Points on a hilly landscape, in no order, each with its height.
A ball rolls from a point to the lowest of its 2 nearest points, and stops where none of them is lower. Distance is the straight distance between rows; heights are no part of it.
(112) (h 5.91): [-35  20   1 -22 -19  -7  31   6  -1  -5  27 -13 -35   9 -16   4  46  18
 -10  29 -15 -19  21  -2 -18 -18  -3 -31  -8 -30 -22  21  11   4  -3 -17
 -31 -46]
(879) (h 3.90): [-30   2 -10   9  18   7  31   0 -12  11  47  12  17  26   1  -6  28   2
  -9   7   8 -25 -34  -8  20 -12   7 -16   8 -23 -18   1  -9 -20 -12  43
  -5 -28]
(1344) (h 0.74): [ -9  25 -10   1  30 -12 -16  -9  26 -20  23   5   8   9   4 -34  37  15
  16   2  10  29  11 -15   0  12   4  20  17   8  -5 -25   9 -13 -17  37
 -12   2]
(1015) (h 6.43): [  5  -2 -11  28  17   2 -26 -11  13  -6 -36  -4  30 -26 -20 -22 -17  24
  25 -23  -2  16  -3  -9  -6  19 -14  20   6  25  -3  -3 -10  23 -17  -8
  38  16]
(134) (h 3.72): [-19 -16  -5  38  19   2   0  -3  -1  29 -21   7  42  -9  -6  -2 -24  -3
  -6  -3 -13 -16 -21  -6  18  19  -3 -15   7   8 -36   2 -25  -6 -15  19
  21   0]
(1257) (h 3.18): [  7  -2  28 -11 -19  -3 -20   0 -16  -3   0 -15 -11  13  15  28 -34 -26
  -2  -4   1 -21 -15  24  -3 -13   1   4   2   3  32   4   3  -5  24 -17
  13   1]
(1089) (h 1.50): [ 16  11  30  21  21 -18 -41  -3 -16  34  15 -22  18  14   9 -19 -18 -24
  17 -17 -14 -25 -41  27  11 -22   1  -3  18  15  36   6 -19 -12   1  32
  17 -24]
(1159) (h 3.23): [ 13 -18 -42 -28   3   3  25   8 -13 -14  35  15  -2  11   0  -7  11  14
 -30   4  25  -2  -6 -34  16   9  -5  22 -11 -17   7 -23  11 -16  25  45
 -24  -5]
(192) (h 2.27): [ -4 -19  -9 -31   2   4  38  19  19   7  41  -6 -42  -2  10  -4  -2   4
 -17   1  13  -9  11 -16  -3 -12  11  -1 -19  -1  11 -13 -12 -20  28   7
 -18 -30]
(848) (h 7.08): [-10 -34   4 -39  27 -14   0   3  28   0   6   1   3 -27 -24   2 -17   6
 -24 -33 -12   8 -14   8 -24  17  -4 -13  20  20 -22 -10 -13 -20  10 -15
  11   4]
(774) (h 2.57): [-13  31  28  34  12 -12 -35 -12   0  27   4 -29  17  13  -3   0 -18 -29
  17 -16 -18 -19 -27  19  -8 -19  -2 -12  33   9   0  10  -2  -7 -23  16
  21  -3]
(1030) (h 4.73): [  5 -15   2 -18 -61  11  29  19 -12 -19 -16  22 -37 -10  -2  35  21  -1
  -7  11 -11  10  47   7 -13   2   5 -26 -23 -30 -13  14  23  14  10 -36
 -23  26]
(126) (h 3.87): [ -4  -1  20 -20 -29  -8 -15  15  -2 -24   6 -16 -35   5  21  15 -13 -32
  -4  15  -3   4  29  15 -10  10  18  -5   4   4  32 -29  31  -9   8  12
  -5  20]
(1130) (h 6.31): [  5  33  11  26  16  16 -14 -11  10   9   0  -2  17   9  -5  -6   1   6
  24 -40   6  20  -8   0  -3 -10   1  11  25   6 -17   7  -6   6 -21 -10
  19  -1]
(755) (h 6.06): [ 29 -15 -20   4 -22  33  35   4  -9 -12 -14  35 -13  -3  -2  21   7   2
  -2 -15  30  26  20 -11  23   0   1  27 -27 -20   4  14   1   7   9 -30
 -11  24]
(1148) (h 3.98): [-22 -19  15  -5  33   4  22   6   6  34  28   8  20   4 -13  10  -6 -20
 -22 -32 -18 -17 -39  15  -6  -2   7 -38  27 -10 -41   9 -27 -29  -5   1
  -1  -7]
(1266) (h 5.28): [ -4  26  -6  15 -14  22  23   6  13   9  -5  13  -3 -14 -24  -8  53  22
  10  -2  -9  41  47 -12  -8   0   8 -10   7 -20 -48  26   2  16 -30 -18
  -9   1]
(911) (h 3.50): [-30  16   7  25  23  -8  -3   3  -5  19  45   1   8  27   8 -19  21 -18
  -8  23  -5 -15 -25  -7  21  -1   9 -14  17  -7  -1 -18  -3 -33  -9  68
 -10 -28]
(338) (h 4.03): [-16 -31  17 -36   8 -19  11  -6   0  -5  20   3  -4  -1  -6  26 -13 -16
 -25   4 -15 -39 -44  24 -16 -11  -4 -26 -10  -4  12   5  -3 -19  29 -25
  -8 -20]
(146) (h 3.21): [ 19 -11   1 -37  -9   6   9  15  12 -19  32   5 -38   3  13   4   3   0
 -23 -21  23  31  27  -4 -10   6  14  24  11   5  10 -20  13 -22   7   2
  -7  11]
(103) (h 2.29): [ 12 -17 -20  12 -22 -29 -19  24  17   2 -31 -32 -16 -38 -18   1 -37  -9
 -20  15 -28  11  49  -3 -37  49  16 -20  35  32  -1 -30   6  15 -29  -9
  28  57]
(1209) (h 5.95): [ 30  19  -8  56  -4  19   1   3  11  33 -34   3  16   3 -14   8 -35 -30
 -10 -40  11  21  12 -12   1  10   8  -4  35   8 -31  19 -12   0 -26 -17
  34  37]
(176) (h 2.22): [ 18 -11  -5 -15  25   4 -17 -10   8 -17   2  19  38  -6 -16  -5  -7   9
  -6 -57   8  24 -23   0   0  19 -11  18  30  17 -24  -6   7  -6 -14  -6
  14  21]
(98) (h 2.52): [  5 -11  11  36  29  -5 -24  -8 -15  43  -4   3  41  13  11 -18 -22  -4
  23 -30 -14 -34 -52   9  24  -9  -6   4   4  19  14  16 -27  -4  -7  29
  27 -28]
(1016) (h 2.32): [-33  43  11  18  22 -23 -39 -15  15  -6  14  -3  25  28  11 -18  20 -19
  19  27 -26   1 -14   0   1   9   0  -4  21   5 -14 -13  19 -18 -29  57
 -11  13]
(572) (h 2.18): [-12  -4   4  20   7   2  14  23   4  38  11 -20 -34  -4  19 -22  -7  -6
   8  48  10 -21  11 -10  31 -23  15  -2 -20   9  39   5 -44  -5  22  37
 -11 -47]
(430) (h 3.27): [-19 -12  14   1   8   6   4   9  -4  34   3   3  10  10 -15  24 -28 -41
 -27 -16 -23 -24 -25  16 -11   2   8 -50  29 -12 -48   5 -12 -27  -4   4
   6  17]
(537) (h 6.87): [ -9 -28 -11 -20  25  -8   2 -10  27  -5 -17  15  11 -42 -29  -4  -2  36
   2 -30 -17  16  -1   3 -28  19 -13  -4   9  11 -38   4 -19   4  -4 -36
  11   9]
(1340) (h 6.48): [-24  36  19  -1  14 -12 -26  -8  24   1  10 -20  -6   2 -20  -5  26  -7
  16  -2 -25  19  16   6 -31  -1  -1 -28  44   9 -47  -9   5  -6 -33  -2
  -2   1]
(101) (h 1.10): [  5 -32  -1 -12 -15  -1   7  13  -1   6 -18  11  14 -24 -20  23 -11 -15
 -29 -11 -16  13  10   0 -13  29  -1 -16  15  -8 -32  -6   1 -11   0  -1
   0  40]
(519) (h 4.58): [-37 -20   8   4  29   8  25  -3   3  39  -1  17  17   6  -4  14  -5  -9
  -8 -14  -9 -31 -33  20  13 -10  -5 -43 -11 -22 -42  12 -37  -9   3 -13
  -4 -16]
(252) (h 6.00): [ 17  10 -11  64  -2  26  -2   9  -4  14 -35  -4  27 -14  13 -41  -8   6
  18  30  16  21  22 -25  35  15  13  26  -9  12  12  10 -26  25  -6  23
  12   2]
(703) (h 2.34): [ -5 -45  -2 -27   0   2  20  16   6   8  -7  13   3 -13  -2  22 -15 -15
 -39  -3  -8  -1  -4   4   5  20   0 -14  -8  -5 -18 -10 -20 -21  22  -3
 -15  11]
(673) (h 2.64): [-31  -7  21  36  11  -1   4  32   9  47  -3 -20 -24 -11  14 -28 -20 -20
   1  59 -12  -9  26 -14  27  -2  20 -18  -3  14   8  -4 -44  -6  13  38
  -9 -40]
(872) (h 5.50): [ 19  23 -21 -21 -23  11  35 -20 -11 -30   4   2 -11   9  -1  18  40  36
  13  -5  30  -7   3  -5 -10 -31 -16  23 -39 -36  25  30  26  26  16 -50
 -16  -8]
(1017) (h 3.33): [-24 -33  12 -24  31 -30   2  -9  -8   3  32  10  25   1  -8   5 -11  -2
 -23  -3 -20 -45 -69  14  -4  -8 -10 -23  -5  13   9  -5  -9 -24  18  13
   0 -30]
(693) (h 5.88): [ 16  10 -26  20  -8  46  41   4  -5  13   0  27  -8   7   4   3  20  15
   7 -10  43  13  13 -22  30 -18   7  20 -27 -33  -6  24 -11   7   4 -22
 -14  -1]
(964) (h 6.09): [-42  27  29 -15 -26  -9   1  11   2  10  12 -29 -38   4 -16   4  40   8
   0  31 -37 -12  29   5 -17 -13  -3 -44  14 -14 -34  20  11   4 -12 -22
 -23 -35]
(156) (h 5.17): [-10  -7   5 -19 -21   8  25  -4  -2 -18 -15   8 -19  -9 -11  29  12  10
  -6   2  -9  -3   6  13 -17  -1  -5 -22 -20 -27 -15  18   6  16  15 -49
 -16  10]
(119) (h 3.34): [ 42  -5  -9   6 -10  10 -29  -3   3 -19 -23   5  12  -7 -13  -3 -16   0
  -3 -20  15  51  25  -5   6  34  -4  45  17  20  10 -11  17  18 -12  -7
  22  51]
(356) (h 2.85): [ 38  -1  -1 -14  13   6 -36  -9  11 -18   0  12  22   2 -17   0 -13  -1
  -8 -59  17  47   1  -2   0  21 -11  47  29  22 -10  -9  19   9 -31  -7
  13  42]
(123) (h 1.95): [ 16  13 -20   0   9  -1  -9  18  13 -16  15 -17 -18  -5  20 -42  12   9
  15  14  30  29  28 -20   9  10   9  33   7  27  35 -26   0   6  11  46
  -4  -9]
(410) (h 4.84): [-15  22 -18   5 -38  -2   9 -27 -19 -46 -29  22   8  -7 -22   7  46  28
  25  22 -13   3  11   5  -4  -9 -19 -10 -32 -27  -7  22  37  36  -7 -30
  -3  -1]
(827) (h 4.44): [ 12 -27  -9 -25  30  27  39   4   0  21  26  26   4   8  -1   9   4   1
 -29 -33  24  -2 -24  -9  13  -9   6  -6  -4 -15 -15  14 -23 -14   7  -9
 -17  -7]
(808) (h 6.52): [ 10 -32 -22 -40 -14   0  27   3  -9 -32 -13  26 -14 -15   1  19  -1  16
 -13   0  13 -14  -3   0   1  -1 -13   9 -40  -6  19  -3   2  -1  31 -28
 -16   3]
(480) (h 4.18): [ 27 -10 -17  -2  17  14  31   3  -5  35  24   9 -25  24  22  -7   1  17
  -4  -1  39 -22 -17 -14  21 -35   9  17 -36 -17  36   2 -33  -2  28  -5
 -16 -42]
(746) (h 3.06): [-39   9  18  39  13  -3   7  24   1  38  33 -18 -13  17   1 -28   4 -22
  -6  52  -9 -11  10 -22  25  -4  23 -17  14  -1   5  -5 -26 -25  -2  65
  -8 -45]
(336) (h 3.49): [-26  42  17  -2 -24 -20 -31  -5   2 -23  -7 -28 -18   8   7   1  21 -16
  20  43 -30   8  38  14 -21  -5  -1 -16  16  -5  -3 -10  32   6 -17   0
 -14   7]
(1165) (h 6.29): [-43  24  25   8   5 -13 -14  -4   9   8   9 -21  -8   0 -17  -5  17   1
  15  23 -32 -11   7   3 -12 -15  -5 -31  21  -6 -22  10   0   5 -20   1
   1 -35]
(565) (h 3.62): [ -7  31   3 -17   3 -30 -50 -22  -4 -47  -9   0  16  29  10   9   9 -20
  11  16 -22   4 -13  13 -15  16  -9  13   6  -3   6 -17  48 -11 -10  20
 -14  45]
(1251) (h 7.09): [-11 -38 -11  -6  30 -10  -7   8  35   7 -29  -5   1 -38 -11 -20 -21  25
   3  -1  -4   2   5  -1   0  17  -7   3 -12  30  -5 -18 -40   3  16  -7
  14  -8]
(772) (h 5.57): [ 28   2   6  30  -6  39   2   0 -10  10 -19  21  17  10   5   5 -16  -6
  -1 -30  25  18  -6  -2  22   1   2  17  -6  -7 -11  15  -2   2  -3  -6
  11  19]
(1336) (h 5.49): [ -9 -17  -6  -3 -14 -19 -18 -23 -41 -22 -36  17  59  -4  -3  25 -18   2
   0   5 -21 -41 -51  24   6  -4 -26 -15 -24  -9   7   8  24   0  15   5
  19  16]
(1160) (h 1.46): [ 23  22 -24 -11  26   7  -4  -1  22 -12  35  -8 -24  10  10 -39  29  23
  15 -11  40  28  16 -31   0  -5   9  41  13   6  19 -28  -2  -5  -3  32
 -13 -15]
(943) (h 5.58): [-10 -17   0 -18 -14  -7  -4  -8  -3 -12 -33   2  -2 -17 -13  38 -25  -1
   1  -2 -21 -18 -12  21 -21   1 -14 -24 -13  -9  -7   5   2   8  11 -46
   9  18]
(713) (h 3.35): [-17  24  11  12 -33 -36 -39  13  -4 -28 -25 -36 -17 -16   4  -9  -5 -16
  23  70 -46   6  49   5 -19   7   3 -23  30  13  10 -21  30  16 -19  17
  -7  20]
(726) (h 5.08): [-19  10  -2  14 -19 -19 -19 -28 -30 -20 -29   6  46  -7  -3   8   0   8
  20  24 -25 -23 -20  18   3 -12 -18 -13 -20  -1   7  17  18  -1  -4   5
  19   1]
(159) (h 1.43): [ 14  -2 -11   6 -10 -32 -43   5  11 -26 -28 -26   7 -21 -14  -8 -23  -9
   1  12 -15  20  36   7 -30  48  -4   9  35  31  10 -36  26  18 -21   2
  22  65]
(630) (h 4.68): [-20  19  11  -3   0 -35 -42 -30 -19 -17  -8  -2  54   4   6   5   2  -3
  23  10 -33 -27 -37  26  -6 -15 -19 -12   5   9  12   3  23  -8 -12  27
  20   2]
(359) (h 6.28): [ 12  15  -6  45  12  21 -14 -16   6   6 -36   8  23 -14   0 -21   0  27
  41 -16  13  17  -4 -11  18 -10  -8  32 -14  15   0  23 -23  27 -10 -18
  27  -4]
(324) (h 2.78): [ 11 -12 -15 -35  10   2  25  17  11  -7  43   1 -20   2  -1  -5   9  -2
 -27 -13  16  17  10 -21  -1  -2   4  11   4  -3   1 -26   5 -34  18  28
 -16  -5]
(401) (h 4.90): [-17 -18  -1  -7   9  23  44  -2  -2  24  -4  22   3   4   0  16  12  -4
 -21 -12   9 -13 -23  13  14 -15   2 -30 -16 -35 -40  27 -24  -1   4 -29
 -15  -2]
(1235) (h 6.14): [ -3  38  -3  61   5  15  -3 -13   9  29 -23   2  32   9 -11  -2 -15  -5
  19 -42   7  13 -10  -9   1  -8  -7 -16  30   3 -44  28  -1   6 -38 -16
  36   8]
(1124) (h 2.39): [ -6   6  29 -23 -11   2   5   5  11  -1  17 -22 -42   0  14  18 -13 -11
   5  -5   3  -6  11  12 -16 -15  17   5  -9   7  32  -3   0   1  17 -27
   6 -11]
(1018) (h 1.59): [-15  -9  15 -20 -19   7  25  31  14   3  27 -11 -63  -5  17   9  -6  -6
 -11   2   4   7  42  -3 -14  -5  27 -11 -10   4  10 -10   1  -9  13  -5
 -14 -14]
(1259) (h 7.24): [ 13 -52 -10 -30  27 -10 -13   9  21   1 -12   6  14 -28 -19  -5 -31  18
 -24 -29  -3  16  -7  -1  -1  37 -15  14  -8  38  -6 -17 -13  -3  19 -14
   6  11]
(732) (h 5.60): [  6  46   9  40 -17   3 -16  -6  13  -6 -21 -20  -4   1  -5 -17  10 -14
  19  30 -19  35  43   0  -9   7  13  -1  39   5 -19  -1  17  13 -36   5
   4  22]
(388) (h 6.93): [ -8 -34  -7 -32   9 -14   5  -5  31 -11 -25  -2 -20 -37  -3  -1 -12  30
   1  -1  -1  -1   6  11  -8  -3 -14   3 -33  25  16  -9 -22   6  26 -30
   1 -14]
(394) (h 3.22): [ 16  -8  15 -38 -15 -19 -22  20  -5 -25  14 -25 -39  -1  37  -5 -25 -24
  -1  11  13   7  14  10  -8   0  21  18 -14  35  65 -34  27   8  26  22
  -1   4]
(1302) (h 4.89): [  7 -32 -26 -54  31  -4  49 -10 -18  -6  59  23   4  14  -4   1  10   3
 -36 -24  28 -13 -42 -14  -1 -15  -8  -9  -4 -26 -11  -2  -5 -14  17   6
 -19  -8]
(43) (h 5.05): [  6  29 -15  37 -35  24  34   2 -10   3  -1  28   7   3 -13  -4  52 -11
  -2  14  -6  41  37 -14   7   8  18 -17   9 -40 -54  21  21   4 -26   6
 -19  28]
(1195) (h 4.16): [  5  17   5 -19   9 -41 -61 -27 -10 -31 -13  -6  35  10   0   9  -9 -16
  13  -5 -23 -12 -29  26 -16   3 -21  11  14  17  15 -14  34  -1 -10  19
   6  31]
(1094) (h 5.77): [  5  15  -6  54  -8  -8 -20  -7   2  -8 -31 -16  36 -14 -10 -21  -8  -4
  13  28 -15  17  23 -11   3  27   4   0  19  13 -10 -10   9  14 -22  19
  16  24]
(471) (h 6.27): [ 30 -43 -24 -30 -22  18  29   6 -19 -15 -23  39  -7  -6  -5  29 -17   2
 -28  -7  26   9  12  -6  25  15  -2  20 -37 -17   8   4  -1   9  24 -26
 -17  30]
(7) (h 3.19): [  3   0  -7  52  19   2 -20 -10 -10  32 -31  10  51  -4   3  -7 -35   3
  17 -32  -8 -25 -46  -2  13   4 -19   3  12  22 -12  10 -22   7 -17  10
  36   0]
(575) (h 2.35): [ -1 -45   3 -31  42 -26  -4 -12 -13  -6  25  22  46   3  -6  -6 -15  10
 -23 -35  -3 -29 -77   1  -2  16 -15  -1   3  20  -3 -10  -1 -15   3  12
   1 -19]
(1189) (h 4.17): [-18  -1  -1  28  16  19  16   3  -9  12  15  22  36  12  -1  -2  14   2
  -8  -7   6  -1 -24 -11  17   9   4  -9   7 -13 -30   5 -12 -19 -10  23
   6  -7]
(456) (h 2.97): [-20  35  16  32  27 -15 -33 -16   5  17  20  -1  39  37  12  -8   3 -28
  15 -13 -15  -9 -39   7  12   1  -3  -6  39   7 -21 -11   9 -17 -38  43
  12   9]
(834) (h 3.80): [ -4  -7  33  -6 -11   3  -8   9   6  36 -23 -21 -34   5   8  43 -57 -34
  -8 -20  -4 -30  -5  24 -14 -10  19 -23   3   5   8   4 -26   8   1 -42
  24  11]
(1139) (h 4.46): [  1  19  20  -2   5 -14 -43   3   9 -10  -3 -35  -8  -2  12  -5 -20 -25
  19   5   0  12   8  11 -14   9  10  15  28  24  21 -19   3   3  -4  13
  18  20]
(568) (h 4.45): [-17  38 -12   3 -43   6  25  -9 -25 -29  -6  12  -7  17  -9  11  54   7
   3  31  -6  -1  18   3  -3 -16  -8 -24 -19 -46 -18  20  37  16  -9 -14
 -24  -4]
(447) (h 3.83): [ -4 -17  -4   7  17  17  17   2   2  34  -5  13  -8   3  16  -5 -10   8
  -7  10  21 -23 -18  -2  33 -15   4   2 -30  -1  14   2 -42 -11  22   5
 -12 -32]
(1151) (h 3.88): [ 15 -10  29  -8  -7  -3 -24  -4 -19  11 -17 -10   2   9  -2  40 -63 -33
 -12 -24  -3 -38 -36  20  -8 -12  -5  -4   9   8  21   5  -3  -6  10 -30
  29  16]
(1140) (h 3.99): [ 27  14  -8 -21  12  14  10 -11   5 -25  18   4 -16   2   5  -4  21  32
  17 -26  35  10  -1 -11  -3 -15  -5  40 -15  -4  26   4   2   7  10 -34
  -2 -17]
(920) (h 4.02): [ 37 -40 -12 -32  20  24  34  13   2  25  28  24 -26  14  15   8 -15  -2
 -41 -25  38  -2  -8 -17  24  -7  11  24 -20   2  11  -8 -31 -20  28  -1
 -23 -15]
(6) (h 5.76): [ 32  14   9  41 -20  43   9   9  -3  29 -23   2  -3  12  13  16 -28 -28
  -6 -22  27  27  29 -10  23   6  18  20  12  -9 -13  19  -4   5  -6 -15
  18  31]
(106) (h 4.29): [ 48   1 -14 -27   5  -1  14 -17  -9 -10  26   0 -30  10  21  -4   8  34
   8 -16  40 -13 -13 -14  -4 -33  -4  45 -31 -10  53   6  -1  15  24 -25
  -5 -35]
(491) (h 5.72): [  6  17 -15  -6  -8  29  49  -6   4   6   2   6 -25  12   0  18  31  28
   2 -10  30  -3   9  -3   7 -28  -5   6 -33 -31  -1  40  -5  19   9 -48
 -18 -17]
(55) (h 6.15): [ 25  14  -8  51  13  19 -28  -9 -12  11 -29   3  39 -18  19 -45   2  25
  47  -4  18  14  -2 -17  21  -6   1  36 -14  26  24  21 -27  26 -10  24
  23 -14]
(1107) (h 5.98): [ -5 -22   0  -8  -3 -27 -31 -17 -11  -9 -44   0  35 -20 -14  29 -42  -3
   3  -8 -27 -38 -30  18 -12  -3 -24  -8  -9  15  12   3  -6   4  16 -25
  26  10]
(136) (h 4.85): [ -7  -1 -12 -11  -8  -2  32 -15 -28  18  37   1 -10  27   9  11  11   8
 -11  23  10 -58 -34   2  14 -39  -6  -5 -25 -42  33  15   0 -15  26  11
 -15 -32]
(830) (h 3.76): [ 48  -8  -8  10  -5   7 -39  19 -19  -8 -16 -10  32  -2   4 -23 -15  -8
 -10  -1  29  40  20 -14  23  50  -3  46  -2  28  30 -25  18  17  -2  18
   5  36]
(492) (h 6.73): [ -3 -49 -17 -44 -15 -13  29   0  22 -23 -32  22 -33 -34   4  18 -11  22
  -8   6   5   0  20   7  -1  -3  -6   0 -47   3  12 -13  -9   9  32 -46
 -21   1]
(966) (h 5.22): [  5  -2  -7  -4   0  -8  13 -22 -34  14  12  18  21  16  17   1  14  14
  13  15   3 -50 -42  10  16 -34  -9   3 -37 -18  43  25   3  -6  15  11
  -1 -33]
(856) (h 4.69): [ 20 -12   9  16  20  10 -30   7 -14  14   1  -3  39  14   7 -19 -13  -7
  -7 -16   8   1 -25  -8  19  24  -2  20  10  22   9 -13  -3  -9  -2  39
  10  -1]
(1196) (h 5.30): [-20 -25 -20 -43  17 -12  61  -4  -4  -9  41  12 -16   5  -6   8  18   5
 -31   5   6 -30 -30  -6 -14 -16  -8 -27 -18 -30 -15   3  -9 -12  31  -6
 -26 -24]
(853) (h 2.98): [-10  45   1  -1 -22 -23 -37 -14   8 -44 -12  -4 -13  15   7  -1  25 -16
  24  43 -17  19  28   7 -20  14  -2   7   6  -5   2 -13  49   3 -15  14
 -24  44]
(980) (h 5.44): [  2  38  16  36 -25  25   5  14  10  16  -8 -14 -26  -2  -2  -6  20  -3
  11  10  -3  35  58 -10  -6  -1  17  -3  20  -7 -26  17  -1  10 -24 -17
   0   2]
(439) (h 2.54): [ 19 -10  -4  -9 -22  -2 -12  22  -2 -26  -6 -19 -20 -13  20 -19  -9   0
  11  21  19  21  31  -4   1  15   6  30  -8  25  49 -22  16  11  17  18
   1   9]
(587) (h 4.49): [ 17  -7  -8 -17 -12  17  34   3 -19  11  35  10 -31  25  15  19   0  -6
 -21   4  34 -33 -18  -8  15 -30   7  11 -28 -35  30   4  -3 -16  32  -5
 -20 -24]
(291) (h 5.67): [-34  -9  -5 -47   3 -15  55   0  14  -1  40 -14 -35   1 -15  11  37  17
 -23  12 -16 -30  -2   6 -29 -22  -6 -41 -21 -23 -15  15   2   0  18 -31
 -33 -47]
(992) (h 1.18): [  9 -37 -12 -22  33  -6 -10  -8  -7 -15   8  29  52 -12  -8 -17  -1  30
 -11 -46   3  -3 -51  -7  10  29 -24  24  -1  30 -11 -18   3   0  -7  12
   9  -2]
(951) (h 6.66): [-25   4   4  -5  18  -1  -2  -6  31   4   1  -2   8 -28 -34  -8  23  24
  16 -19 -30  17  10   4 -34   6 -14 -22  31   6 -56   8 -11   3 -32 -22
  11  -7]
(503) (h 1.57): [-39  22  -7  -6  28 -35 -24 -16  26 -26  15   5  29   4  -5 -26  37  13
  10  21 -23  18   0  -6 -11  26  -1  -3  19  13 -28 -22  22 -15 -31  44
  -9  14]
(541) (h 2.33): [-22 -12   4   5   0   0  12   5   0  11  -6  11  21  -5 -20  10  -1 -14
 -21   9 -31  -6   0   5 -13  21   5 -43  22 -15 -48  -3  -1 -17  -6  17
  -2  11]
(1135) (h 4.13): [ 24  15   7  24   6   1 -43   6   3  -4 -10 -25  14   2  15 -22 -11 -12
  10   7  15  30  14  -5   2  27   5  30  25  27  27 -17   3  14 -10  31
  16  25]
(1146) (h 4.36): [-17  18  35  -3 -19 -12 -25  13   9  -2   0 -36 -43  -8  17   6 -22 -22
  14  21 -15  12  38  15 -24  -1  24 -15  23  13  25  -9   7  12 -12   5
  16   6]
(147) (h 2.30): [  6  24  -5   7 -15 -25 -47 -14  16 -37 -26 -13  -1  -1 -12   0   3 -11
  17  17 -32  29  28  11 -29  23  -5   4  24   8  -8 -23  40   7 -23  -1
   4  52]
(1033) (h 4.47): [ 43 -31 -24 -28  10  -5  22   2   0   9  18  -2 -38   1  23 -12 -12  21
  -6   2  30 -21 -20 -15   2 -33   2  35 -43   5  50 -10 -21   6  44   2
 -13 -43]
(677) (h 6.46): [ 19  21  15   0  17  15 -26  -5  32  -7   2  -8  -3  -6  -2 -10   2   5
  19 -40  16  50  18   4 -19  13   2  29  35  16 -11  -3  -2   7 -26 -17
  20  23]
(1101) (h 5.21): [  4  28 -17 -13 -16 -11   6 -32 -10 -43 -12   7  14  -2  -8   6  48  43
  30  -1  10  -3   3  10 -10 -24 -27  23 -37 -17  21  26  30  25   1 -42
  -3  -9]
(846) (h 0.75): [-19  15  16   2 -15  -2  18  28   6  -1  25 -29 -56  -4  16  -9  11  -7
  15  38   8   3  47  -6  -2 -17  13  -3  -7   4  24  -3  -1  -2   7  17
  -9 -34]
(83) (h 3.08): [ -1   2  34 -19   6   8   0   0  19  21  13 -19 -34   5   0  26 -22 -10
  -3 -30  -5  -3  -1  17 -22  -9  18 -10  17   0  -4  10 -12  -3   4 -43
  14  -1]
(605) (h 4.34): [-10   9  21  -2 -67   7  15  11 -14 -20 -17  -5 -53   6   8  37  24   8
   8  19 -16   0  54  10 -17  -8  10 -32 -15 -24   4  15  33  27  -3 -45
 -18   8]
(549) (h 4.41): [ 12   6   5  32  18  10 -26  18  -2  22  -2 -25  23  -5  17 -40 -13  -8
  10  17  11  11   2  -6  17  20   9  15  13  27  26 -10 -20   2   6  42
  10 -12]
(459) (h 1.52): [-33  17  15   4 -10 -19  14  18  -5  24  24 -34 -48   2   1 -14  13 -14
  10  50 -11 -22  24  -4  15 -33   8 -11 -14  -1  33  16 -14  -3  13  26
 -13 -58]
(867) (h 2.88): [ -4   0  -1  21 -33 -15 -17  20   4 -12 -28 -24 -26 -27 -10  -9 -23  -2
   6  45 -37   9  56  -1 -27  26   5 -22  27  17   0 -21  14  15 -21  -4
  10  32]
(1047) (h 5.89): [  5  20  -5  72 -11  19   0   5   3  17 -38 -13  19 -13  -2 -23 -15  -3
  16  40 -15  22  41 -22  22  17  15   4  14   4 -15   8 -21  20 -20  11
  15   6]
(1356) (h 3.63): [ 25 -46 -43 -29  16   3  36  13  -9  13  35  19  -7   8   5  -9 -13  18
 -39  -8  31 -12 -23 -34  25  -3  -7  23 -33  -4   8 -26 -16 -17  33  31
 -23 -20]
(974) (h 4.79): [  0  40  -3  19 -59  23  30   4 -20  -1  -4  10 -17  15  -7   9  60  -8
  -2  21 -10  30  41  -3  -2 -13   5 -37   0 -41 -49  32  36  17 -23 -18
 -31  13]
(254) (h 3.24): [-13 -36  13 -14   9   3   9   6   2  16  -5   1  -8  -3   7  20 -25 -15
 -21   6  -7 -32 -25  14  13  -4   0 -16 -25   0  13  -6 -27 -14  27  -9
  -9 -17]
(1240) (h 3.64): [  8  -5  -3  -7   2  18   3   6  16 -17   4   1 -17 -14   0  -5   9  16
  11 -11  16  27  20  -4  -5   4   8  21  -3  10  11  -7  -6   1   7 -16
   2  -2]
(835) (h 5.59): [ -2  -9   3   1  10   5  14 -18 -22   3  -4  25  26  11   8   7   3  13
   4 -11   7 -34 -53   5  14 -20 -11   0 -22 -11   7  24  -5   0   7  -8
   0 -16]
(325) (h 5.02): [ 23   2  -2   5  18   5 -24 -10 -32 -10   7  24  46  33  16 -11   3   0
  -4 -22  16  -9 -49   5  27   1 -10  26   6  -1   9  -6  25  -3 -15  27
   3   0]
(945) (h 3.96): [-11  24  10   4 -47  -1  -7   0 -12 -30 -26  -9 -25  -4  -4  22  20   1
  19  35 -27   6  39  15 -18 -10  -1 -15 -11 -16   1   8  35  19  -8 -28
  -6   5]
(1297) (h 5.33): [ 19 -10 -11  -5   5  22   5  -8 -21  -7  -3  27  29  12   1   2  -3   8
 -12 -31  25   2 -28 -10  25  10  -8  22 -12  -7  -5   8   5   1   1  -5
  -1   7]

For each start below, name the point where the ball stops.
(1107) -> (159)
(1030) -> (159)
(1130) -> (1135)
(388) -> (568)
(1146) -> (1344)
(1015) -> (568)
